Each scene shows the same named points in several views. A view is turned or mirrored, shifted and resized as a whole, has a little noise and may leave points out.
In the rows, zero is written as 128.

Scene 1
View 1
q_843: [ 30  87 177 134  82 126 105 136 159 146  99 185 121 121 133 126 131  91
 124 136 184  80 152]
q_206: [111 100 173 168  77 135 121 132 117 164 118 133 135 113 166 104 140 127
 105 147 150  93 170]
q_187: [213  89 106 192  78  96 101 168 165 134 124  72 120  81 174 106 215 188
  55 115 167 125 118]
q_953: [183 140  95 171  88 140 143 149 107 167 147  55 153 132 213 125 195 164
  74 127 122 122 169]
q_744: [136 110 123 139  80 116 116 162 144 152 102 104 134 120 175 106 181 145
  97 108 183  90 141]
q_279: [130 140  70 107  97 112 127 179 148 166 105  83 145 143 196 136 197 146
  99  94 189  88 147]
q_420: [133  83 192 168  80 111 122 131  96 178  97 119 129  95 166  71 138 127
 105 135 168  97 166]
q_514: [ 74 121 180 146  81 155 144 124  90 186 115 144 151 144 175 103 122 101
 122 148 143  79 199]
q_173: [155  71 124 176  74  92  78 161 199 114 112 126 102  84 142 119 203 162
  69 117 192 113 101]
q_979: [213  87 135 205  80 106 112 147 133 153 132  70 127  81 180  94 194 180
  58 134 146 135 137]
q_762: [124  84 224 166  78 125 133 121  64 199  89 128 140  99 169  46 114 108
 123 139 168  83 193]
q_509: [ 62 118 174 118  96 140 145 126  79 199  95 137 154 141 176 103 113  91
 139 134 167  75 203]
q_842: [121 120 137 166 121 136 166 124  81 195 149  72 164 126 196 145 150 130
  95 150 122 130 206]
q_459: [189 158 124 171  45 172 128 153  92 169 125  96 146 145 220  66 192 161
  92 124 115  75 166]
q_644: [195 143  74 159 105 130 156 159 103 178 146  35 159 134 222 137 201 172
  67 125 125 125 175]
q_134: [181 158 100 175  55 170 127 160 117 159 140  87 145 149 214 105 204 166
  80 126 114  89 161]
q_222: [131 178  79 145  81 173 146 158 115 160 152  94 158 175 214 146 195 154
  91 129 112  93 176]
q_727: [120 137 158 160  55 171 132 143  98 171 119 137 140 146 189  83 155 128
 108 139 132  72 176]
q_647: [186 176  63 107 103 133 166 175  75 202 114  24 172 165 246 114 205 156
  97  93 158  91 187]
q_401: [ 96 129 142 161  67 157 122 145 132 151 128 148 134 140 173 120 162 124
 103 140 136  80 160]
q_315: [138 141  70 143  85 132 115 174 165 139 133 100 133 137 187 147 213 162
  79 116 154 100 139]
q_330: [ 57  90 226 157  70 148 124 118  94 179  97 176 134 116 151  81 102  89
 133 149 159  74 189]
q_517: [142 133 113 145  86 138 139 152 108 172 121  89 145 137 199 114 177 144
  96 122 150  92 167]
View 2
q_330: [136 122  72  96 114 103 135 191 134 109 224 156 187  95 169 172  99  58
 120 166 184 106 147]
q_744: [119 118 109 148  95 143 135 158 132 170 169 118 150 120 146 159 132 146
 157 121 126 120 150]
q_134: [105 116 150 129 126 200 110 137 125 161 129 128 131 106 122 112 141 115
 137 104 110  97 100]
q_727: [116 121 113 101 127 159 111 164 134 130 170 143 163  96 141 139 119  79
 131 139 141 104 116]
q_647: [ 56 113 179 136 144 171  88 107 175 186 139 124 137 122 141 135 164 132
 166  85 106 189  95]
q_843: [158 143  87 135  75  83 145 194 122 136 223 116 180  86 141 192 111 106
 113 162 158  96 185]
q_842: [ 80 128 162 135 135 138 128 129 153 142 193 151 131 111 173 133 164  72
 111  85 165 123 133]
q_222: [ 99 136 181 133 131 165  93 132 145 163 148 114 140  83 108 128 161 112
 113 108 110 117 114]
q_315: [120 132 145 165  92 160 138 143 124 173 151 110 130 105 123 137 153 141
 129  96 113  92 145]
q_401: [132 133 124 128 103 142 127 168 122 139 180 126 159  88 129 152 127  98
 118 138 137  89 139]
q_979: [110  96 104 161  96 195 173 141 119 164 142 152 106 154 177 110 147 138
 165  73 129  81 134]
q_514: [114 128 118 103 124 120 117 167 145 123 209 147 175  91 157 160 119  60
 112 145 168 118 137]
q_762: [110 102  65  99 125 136 143 171 144 118 209 174 171 131 198 155 101  68
 155 138 180 127 132]
q_459: [105 107 124 105 134 203 107 148 131 150 130 141 144 111 135 113 126 104
 155 117 116 106  89]
q_953: [ 89 115 162 147 125 185 128 123 139 168 148 139 114 127 150 115 160 115
 137  79 122 111 116]
q_420: [103 103  90 127 112 137 150 157 143 141 197 155 152 138 193 151 121  97
 151 115 164 126 141]
q_644: [ 72 115 175 159 128 186 121 111 152 175 139 133 106 131 153 111 172 129
 145  64 114 125 112]
q_187: [118  99 104 176  80 191 178 141 112 180 132 127 104 153 159 120 145 171
 175  80 111  79 146]
q_206: [128 118 104 126 107 138 144 168 128 134 190 144 154 111 163 150 124  91
 128 129 156  96 143]
q_173: [150 118  82 182  50 155 182 171 102 179 153 113 128 137 146 153 131 178
 157 112 117  68 179]
q_509: [108 131 115 108 126 102 112 166 159 128 219 142 184  96 167 180 121  72
 125 151 171 150 143]
View 3
q_173: [129 166 110 120 128 115  90 163 119 180 156 134 152 120 138 121 161 124
 145 118 125 137 102]
q_843: [148 178 108  99 140 118 106 147 111 133 115 102 194  73 117 155 170 132
 145 161 129 115 120]
q_330: [141 157 132 103 131 110 127 120 106 124  84 100 197  97 104 165 168 143
 122 176 125 116 120]
q_727: [143 161 153 101 140 130 133 106 118 128 110 112 154 120 109 142 160 142
 122 146 147 137 132]
q_644: [119 168 135 104 125 164 113 113 134 124 145 135 107 165 107 122 133 139
 107  92 136 133 147]
q_647: [133 178 134  89 132 164 129 109 147 108 133 130  99 163 124 117 117 123
  83 110 151 121 163]
q_134: [136 167 160 107 139 143 129 105 128 139 136 130 114 146 113 122 151 142
 123 107 151 152 137]
q_953: [122 166 141 105 127 156 118 111 132 130 139 132 118 156 105 127 142 144
 115  98 136 136 140]
q_514: [141 166 136  96 137 135 128 111 117 109  97 105 172 105  99 157 157 143
 117 156 135 117 136]
q_206: [128 155 137 110 128 124 121 121 116 139 112 120 158 131 112 144 157 140
 121 142 128 125 122]
q_401: [142 174 138 104 140 132 119 122 118 129 122 114 157 105 108 141 166 143
 137 135 143 136 129]
q_459: [135 157 167 106 141 132 136  99 126 138 120 124 122 148 121 125 150 140
 115 127 151 150 136]
q_279: [141 189 110  96 139 148 108 140 139 130 148 123 129 124 139 120 136 116
 114 116 148 122 144]
q_187: [115 156 126 124 121 128 100 144 123 177 155 147 125 160 131 113 149 133
 128 100 124 143 114]
q_517: [134 171 132 101 133 144 120 120 130 125 127 124 137 134 116 130 144 134
 112 125 140 128 138]
q_744: [135 170 121 106 137 127 111 139 126 146 134 123 144 123 133 126 147 122
 121 133 140 126 130]
q_979: [110 147 135 122 115 130 105 131 119 166 140 144 133 166 117 127 150 143
 121 106 115 140 114]
q_222: [143 186 147  93 144 161 125 107 132 110 139 120 119 122 103 129 147 145
 127 106 155 142 151]
q_762: [127 141 135 107 121 109 131 113 110 133  84 113 179 135 109 159 151 137
 101 176 118 112 122]
q_842: [122 166 129  99 119 159 115 107 124 101 116 121 148 138  83 150 145 152
 108 116 121 116 144]
q_315: [138 185 125 103 141 148 104 138 133 139 156 128 127 120 124 119 149 131
 133 100 146 138 136]
q_420: [124 149 123 109 120 122 116 126 117 135 108 121 163 140 114 147 146 133
 105 149 116 112 124]
View 4
q_279: [113 186 124 164 179 131 120 116 135 104 112 129 114 159 142 153 119 166
 100  88 113 208 141]
q_459: [ 78 132 171 192 187 154 111 154  76 116 135 160 101 146  56 168 130 107
  86  95  89 146 140]
q_762: [127 121 138 158  88 172 157 139 152 152 116 198  95 116 110 168 145  60
 132 150  55 108 176]
q_222: [103 165 174 190 181 150  93 140  80  88 137 117  81 134  93 117 121 127
  90 110 116 206 123]
q_644: [ 73 145 168 158 174 105  85 141  80 105  93 122 131 129 111 134 117 100
  77  68 115 192  88]
q_206: [127 140 158 158 112 165 171 118 132 130 141 152  89 136 100 162 136  86
 122 136  81 164 144]
q_842: [113 142 176 158 114 135 106 138 104 110 104 130  94  93 123 105 124  64
 106 131  97 182 115]
q_134: [ 80 143 176 185 189 143 112 145  73 108 137 134 104 152  64 158 129 110
  84  84 108 178 118]
q_979: [ 71 121 156 130 136 112 170 113  95 146 110 138 145 155  85 206 126  70
  93  61  98 172  86]
q_647: [ 80 162 143 180 207 112  42 159  98  96  73 147 132 125 142 120 114 135
  73  79 113 172 135]
q_517: [104 157 154 171 155 142 119 135 113 112 119 145 102 135 111 146 124 114
 101 104  97 174 135]
q_173: [114 161 129 128 137 132 227  75 141 140 154 121 126 194  99 230 127 130
 113  69 105 206 107]
q_315: [109 176 152 164 178 134 144 109 107 106 138 108 104 170 106 163 122 150
  98  81 123 224 110]
q_420: [117 133 137 148 110 152 152 126 141 144 105 174 113 124 125 171 133  74
 121 121  72 139 148]
q_187: [ 76 140 144 130 162 106 180 100 105 141 123 130 153 179  87 222 122 104
  89  40 109 189  84]
q_330: [161 136 149 170  77 204 181 126 160 136 158 179  57 121 108 150 147  76
 147 179  51 136 190]
q_744: [129 165 131 146 137 143 166 103 144 129 126 142 111 156 130 175 124 125
 118 100  97 188 140]
q_843: [178 170 136 157  91 196 208  89 174 123 173 140  61 150 124 161 138 126
 150 165  82 189 174]
q_509: [155 157 141 175 106 185 130 132 155 120 124 172  72 103 141 116 134  99
 133 177  71 148 187]
View 5
q_279: [148 142 140 133 121 130  91 151 114 116  75 115 124 143  95  85 114 171
  87  82 148 192 167]
q_953: [126 118  92 135 103  94 157 123 127 101  76 130  93 134 136 128 117 172
  96 123 174 182 143]
q_134: [123 141  86 143  82  91 133 145 121  96  73 106 117 139 145 142 113 164
 106 146 159 169 154]
q_459: [107 143  97 150  80  83 123 150 133 105 103 105 128 143 149 151 126 166
 103 173 166 164 146]
q_222: [154 118 111 148  70 115 145 149 112 104  62 126 135 147 137 128  92 149
 111 116 151 159 170]
q_330: [118  81 173 230 119 163 109 130 130 194 133 126 144 119  97 128 127 202
  98 220  73 127 126]
q_762: [ 93  92 160 203 123 129 114 115 145 180 166 132 120 118 101 130 156 200
  87 209 119 148 104]
q_517: [129 118 124 156 105 119 124 136 123 121  95 122 118 137 119 118 119 173
  95 131 152 171 150]
q_187: [100 159  71 129 170 100 116 130 125 103  61  88  51 118 115 119 140 221
  97 133 151 235 132]
q_979: [ 93 124  76 145 166  95 154 104 135 120  81 114  36 114 124 127 148 217
  94 153 161 224 116]
q_744: [122 138 130 156 137 133  91 144 119 133  88 103 113 132 100 104 127 193
  89 133 123 188 145]
q_315: [149 142 106 139 124 128 113 154 108 105  42 105 109 137 114 107 103 179
 103 106 129 198 169]
q_842: [141  68 127 173  97 126 176 104 125 141 101 168 101 125 122 120 111 170
 100 136 153 157 136]
q_514: [134  81 162 209  90 147 126 131 128 167 120 142 145 126 109 128 116 175
  99 183 104 130 140]
q_727: [119 118 132 183  87 122 119 146 126 142 107 118 139 132 125 143 122 177
 102 190 118 141 142]
q_401: [137 118 128 190 106 142 118 151 117 146  74 110 129 127 121 129 101 183
 108 173  94 155 155]
q_420: [104 102 144 183 139 127 118 116 135 158 136 131  99 118  97 115 148 200
  87 165 133 175 119]
q_647: [137 123 131 110  76  85 126 132 122  93 115 146 132 157 127 107 126 135
  84  73 221 176 154]
q_644: [131 115  97 120  99  87 161 115 123  91  81 138  91 137 135 115 119 160
  93  95 197 193 147]
q_509: [142  75 186 204 100 155 111 129 125 178 140 147 154 132  92 111 119 174
  88 167 109 133 138]

In a view up to two points have been moved. Name them for each view, in the order of its rows, or write -.
view 1: q_420
view 2: q_315
view 3: q_206
view 4: q_744
view 5: q_979

Scene 2
View 1
q_858: [147 117 141 188 132 118 137 146 166 148 132 118 129 112 120  92 122 134
  97  74  92 123 160]
q_822: [167 142 131 168 141 112 146 144 133 167  99 128 131  97 111 110 131 113
 102  78 127  91 109]
q_82: [150 124  86  96 119  71 117 132 114 172  81 156 140  72  85 116 105 109
 115 133 140  94 108]
q_731: [165 138 124 131  88 110 157 113 173 114  94  99  86  93 117 118 100 121
 122 118  86  78 140]
q_477: [147 103  98 153 115  85 120 147 165 157 120 107 132 122 101  98 107 134
 101  81 102 117 163]
q_306: [148 119 102 143  72  91 116 118 189 123 105  96  97 104 114  98  84 137
 121 106  73 104 171]
q_131: [156 130 125 174 109 109 125 132 168 146 108 117 116 102 118  97 110 128
 108  87  91 107 146]
q_693: [150 107 136 136 110 114 172 126 184 116 135 103 109 116 117 113 108 129
 108 114  76 110 175]
q_209: [136 114 115 130 148  93 122 149 114 180 116 173 160  84  91 107 119 109
 101 125 135 124 129]
q_339: [173 100  99 129 148  84 178 160 149 159 116  88 134 141  98 124 124 132
  88  60 130  86 144]
q_24: [149 104 110 155 153  93 140 163 140 176 129 127 153 122 100 107 125 126
  88  74 127 124 149]
q_623: [140  93  95 127 128  79 133 153 152 160 126 119 144 121  93 106 108 133
  95  97 115 124 162]
q_896: [130  91 118 109 150  93 155 147 139 159 137 148 153 102  90 116 113 118
  96 134 118 128 162]
q_611: [153 117 145 155 158 120 169 148 136 159 128 137 144 103 107 113 133 115
  93 102 118 113 141]
q_594: [146 135 143 170 140 118 131 139 137 159 114 153 135  81 112 100 123 110
 107 108 113 114 129]
q_6: [138 110 128 139 131 109 139 138 150 147 127 142 135  93 101 106 110 118
 107 123 104 123 156]
q_516: [145 142 128 135 105 108 121 118 138 144  98 154 119  66 104 107 105 110
 123 140 104 105 127]
q_818: [155 128 125 165  92 109 130 123 179 127 110 102 102 103 121  96 100 130
 112  96  77 103 159]
q_38: [155 122 106 186 120  91 105 155 154 177 109 115 137 112 112  91 118 132
  98  54 116 114 139]
View 2
q_594: [109 158 139  60  95  84 115 156 106 120 142 130 128 137 130 112 116 127
 121 146 114 131 118]
q_896: [ 89 121 135  97  93 129  94 116 150 126 155 111 161 144 139 130 120 140
 154 139 180 116 101]
q_339: [134 140 112 101 109  99  56 119 136  86 130 142 137 107 194  95  62 175
 128  98 187 113 114]
q_611: [ 99 136 109  84 108  97  87 145 107 112 129 147 142 137 133 114 109 128
 128 124 147 123 113]
q_209: [ 94 138 156  45  86 120  86 108 129 125 156 102 145 149 134 133 115 140
 151 140 117 137 105]
q_131: [142 173 139  97 107  72 131 172 128 106 152 129 109 116 163  87 109 148
 109 148 143 113 132]
q_693: [129 149 128 138 107  88 141 180 145 111 155 145 145 124 151  95 108 139
 107 148 219  89 113]
q_38: [144 157 129  82 111  85  99 139 134  97 150 118  85 104 187  87 110 168
 126 135 102 118 138]
q_306: [159 176 170 126 101  76 167 177 171 110 180 112 121 107 178  86 108 161
 103 167 194 102 127]
q_731: [150 193 180  97  86  63 147 187 136 106 158 146 154 123 158  94  69 144
  88 150 209 118 112]
q_858: [133 149 106 116 123  80 131 184 125 110 145 128  85 114 158  85 137 136
 113 148 125 101 136]
q_24: [114 129 111  88 115 105  70 121 130 102 137 121 116 122 168 107 113 156
 143 117 133 117 123]
q_822: [129 166 142  50  96  74  85 151  98 103 130 144 125 130 152 102  79 145
 116 119 119 141 123]
q_818: [147 175 151 109 106  73 145 173 144 108 162 121 110 110 169  88 114 156
 107 156 154 109 131]
q_623: [121 131 135 104 105 115  97 114 163 110 161 103 130 120 178 108 110 165
 146 134 165 109 117]
q_516: [117 174 189  49  73  85 126 146 126 129 164 113 152 146 135 120  98 135
 120 158 138 141 104]
q_477: [141 147 133 109 110  96 112 137 156 105 166 105 108 108 185  93 118 168
 130 142 153 105 129]
View 3
q_306: [140 162 102  91  27 223 228 114  92 118  80 149 136  77 169 159 181 115
 101 121 125 162 103]
q_611: [139  89 156 117 128 124  96  94 136 120 158 132 136 100 122 143 159 140
 116 125 181 129 138]
q_858: [121 173 148 133  72 162 155  67 115 137 168 157 120  52 147 124 189  98
 117 135 162 109 114]
q_6: [110 113 128 115 110 148 139 111  99 109 126 131 146  85 149 158 148 134
 125 150 166 154 112]
q_594: [103 115 175 126 108 118 125 131 122 110 131 141 138  99 125 122 155 122
  93 140 177 108 106]
q_693: [167 111 115  68  70 201 155  63 116 128 113 143 128  71 155 170 159 107
 139 112 137 170 110]
q_131: [130 154 147 116  64 168 179 106 118 126 123 152 128  84 139 129 187 118
  89 119 154 117 118]
q_82: [100  78 144 132 119 125 179 221  98  86  67 103 176 159 138 156 145 202
  57 144 170 156 146]
q_209: [ 77  88 150 160 147  99 127 165  97  98 130 110 159 121 136 151 142 179
  94 163 196 140 140]
q_38: [124 160 165 169  90 140 163 106 130 141 173 146 131  98 130 118 213 152
  69 125 185  94 165]
q_896: [112  71 114 125 144 139 127 112  88 110 134 106 159  99 153 186 137 176
 139 153 177 183 143]
q_24: [113 125 136 179 134 123 128  97 111 135 191 122 147  98 138 157 195 184
 107 141 196 132 184]
q_339: [198  91 126 124 105 173 149  76 147 146 159 126 143 126 135 166 207 191
  95  79 170 158 215]
q_818: [133 160 125 109  50 188 198 107 110 126 114 148 131  78 153 137 185 117
  96 125 144 135 109]
q_477: [133 152 112 143  79 182 191  96  98 136 142 135 144  88 157 158 196 159
 103 125 165 149 157]
q_623: [123 119 103 144 104 169 173 110  92 129 141 119 156  95 160 174 183 179
 115 140 175 172 171]
q_731: [180 101 139  49  44 197 193 124 132 107  58 152 132 104 143 142 153 110
  83  92 121 151 100]
View 4
q_516: [126  83 130 158 123 159 152 161 131 105 118  82 155 140 113 142 130 146
 156 135 182 125 109]
q_858: [111  73 106 153 133 154 119 164 172 136 136 108 137 124 116 131 153 137
 103 164 125 133 129]
q_131: [105  73 112 162 129 140 126 153 158 114 125 102 146 139 112 137 147 148
 116 145 145 138 121]
q_731: [ 79  66 129 184 107 132 135 150 155  95 109  74 149 162 119 122 140 153
 147 108 160 161 113]
q_24: [130  85 107 131  97 131 114 143 122 134 122 137 166 117 121 130 116 133
  99 166 141 125 141]
q_477: [108  94 107 145 115 118 108 150 154 124 114 121 148 136 118 137 124 142
 114 166 152 151 132]
q_339: [ 98  69 110 149  63  85 103 116 111 108 101 143 179 141 131 115 114 144
  93 128 135 151 140]
q_822: [123  61 113 149 109 141 144 133 112 108 121 117 172 127 118 136 147 145
 104 126 147 107 123]
q_6: [125  88 124 147 104 158 129 159 139 135 122  97 150 128 117 124 114 134
 142 156 158 140 128]
q_818: [ 96  83 110 165 130 127 120 156 170 112 117  99 138 144 114 137 141 148
 125 147 153 151 121]
q_38: [118  81  97 142 135 119 116 143 145 116 121 133 154 129 113 150 149 145
  89 162 146 126 132]
q_82: [144 103 128 140 105 122 148 139  91  92  94 107 177 143 113 159 102 146
 152 139 209 121 116]
q_896: [134 101 127 136  76 148 122 156 117 142 114 107 160 125 125 117  81 128
 148 162 165 139 136]
q_611: [129  66 122 143  86 163 133 147 118 137 131 109 169 117 124 116 122 133
 117 142 133 119 133]
q_306: [ 79  94 116 174 131 120 111 166 184 106 109  89 131 163 113 135 135 148
 143 149 163 173 116]
q_693: [ 84  74 126 171  88 146 115 164 169 135 123  83 142 147 124 103 119 138
 140 137 136 169 126]
q_623: [117 102 111 137  97 118 105 152 134 129 111 123 156 133 120 128 101 136
 121 164 161 149 137]
q_209: [160  96 121 125 102 154 142 148  95 126 117 117 171 118 116 144 103 134
 136 161 181 107 127]
q_594: [134  73 119 145 121 165 147 153 126 122 133 101 161 120 114 135 141 141
 124 145 151 108 121]
View 5
q_822: [178 101 141 115 144 157 139 127 160 116 126 154 133 161  87 136 139 193
 158 131 141 154 178]
q_693: [181 101  88 128 106 184 152  67 178 125  74 111 121 123 137 171 133 212
 144 186 107 114  57]
q_131: [185 102 113 137 136 190 152  96 155 122 104 148 139 126 138 181 134 206
 144 157 113 169 137]
q_82: [154 167 145  80 141 169 169 100 189 187 140 140 211 148  99 109  78 152
 139  98 168 127 159]
q_6: [182 140 112 136 118 148 153 116 156 144 105 121 148 134 145 139 114 183
 131 144 115 128  90]
q_516: [182 131 112 104 161 165 167 116 181 156 111 116 161  96 129 164 100 160
 152  96 137 136 130]
q_477: [168 135 120 144 102 195 155  74 146 142 118 158 165 153 152 149 127 211
 130 182 110 163 122]
q_731: [177  92  88  82 147 212 160  54 212 130  72 117 136 104 109 192 119 199
 171 159 136 127 114]
q_306: [171 119  88 121 128 233 170  38 187 147  82 143 165  98 162 206 109 211
 150 182 111 162  99]
q_611: [187 110 130 132 113 125 134 139 143 120 115 124 116 168 105 116 140 188
 138 147 118 116 116]
q_858: [195  99 107 176 122 168 145 115 126 110 110 150 120 133 160 183 151 215
 135 170  93 178 120]
q_24: [171 130 147 147  95 148 141 112 127 129 137 160 147 191 122 102 135 206
 122 172 119 143 134]
q_209: [173 161 146 125 126 123 154 148 143 162 146 137 174 163 123  94  98 157
 128 103 138 130 133]
q_339: [160 105 143 107  83 183 134  66 164 118 122 157 144 207  80 100 149 231
 144 211 134 123 133]
q_38: [176 120 141 152 119 188 148  98 129 123 136 183 156 161 144 150 141 212
 135 166 117 190 175]
View 6
q_611: [127 156 118 132 119 153 128 155 143  61 114 141 103 122 106 111 109  95
 124 131 143 131 122]
q_858: [128 188 106 150 110 138 121 115  88  99  77 104 122 115 132  93 107 105
 145  99 120  96 138]
q_594: [112 165  88 130 130 144 139 154 118  75 106 112 122 127 126 100 120  87
 130 124 145 126 139]
q_623: [133 160 106 148 132 135 105 114 109 122 109 151 117 111 104 147 149 123
 123 132 145 115 109]
q_6: [132 165 106 140 135 153 129 131 126 107 116 136 115 124 115 103 135 102
 118 112 137 120 121]
q_818: [131 181 103 148 124 141 132 122  91 148  86 122 139 109 136  90 144 110
 151 119 139  99 135]
q_731: [134 174 127 145 115 165 161 157 115 173 104 142 138  96 142  62 158 102
 165 146 156 104 130]
q_38: [106 181  80 153 117 116 107 120  76 102  75 114 137 107 133 139 130 113
 147 139 139 107 136]
q_24: [122 163 101 147 115 125 100 125 108  79  92 142 112 108 101 154 120 114
 131 138 144 118 120]
q_209: [107 146  77 129 154 140 122 150 136  70 126 139 117 132 105 143 139  95
 102 136 153 146 125]
q_822: [101 169  95 136 109 134 133 167 113  79  89 126 125 108 129 119 119  91
 151 167 157 125 147]
q_477: [129 175 101 152 123 130 109 110  92 130  93 135 126 106 116 131 143 120
 137 126 136 103 121]
q_82: [100 143  68 128 166 142 139 166 133 122 136 153 137 121 120 138 184  97
 117 168 175 150 126]
q_306: [139 180 112 153 129 150 137 117  88 189 100 129 145 104 142  81 168 116
 148 113 141  94 125]
q_516: [114 162  86 129 153 159 156 157 129 122 125 121 133 129 135  81 158  88
 123 126 154 134 136]
q_896: [137 145 116 137 140 151 117 133 143  95 131 164 101 124  95 133 145 113
 103 123 145 131 105]
q_339: [130 158 129 154  90 135 104 141 107 111  83 171 112  82 103 154 125 123
 163 180 159 106 113]
q_131: [122 180 100 145 118 140 136 130  96 123  89 117 131 107 137  94 133 103
 151 125 139 102 138]

In a view up to two points have been moved. Name them for each view, in the order of its rows, or write -.
view 1: q_858, q_818
view 2: q_516
view 3: q_38, q_24
view 4: q_339
view 5: -
view 6: q_611
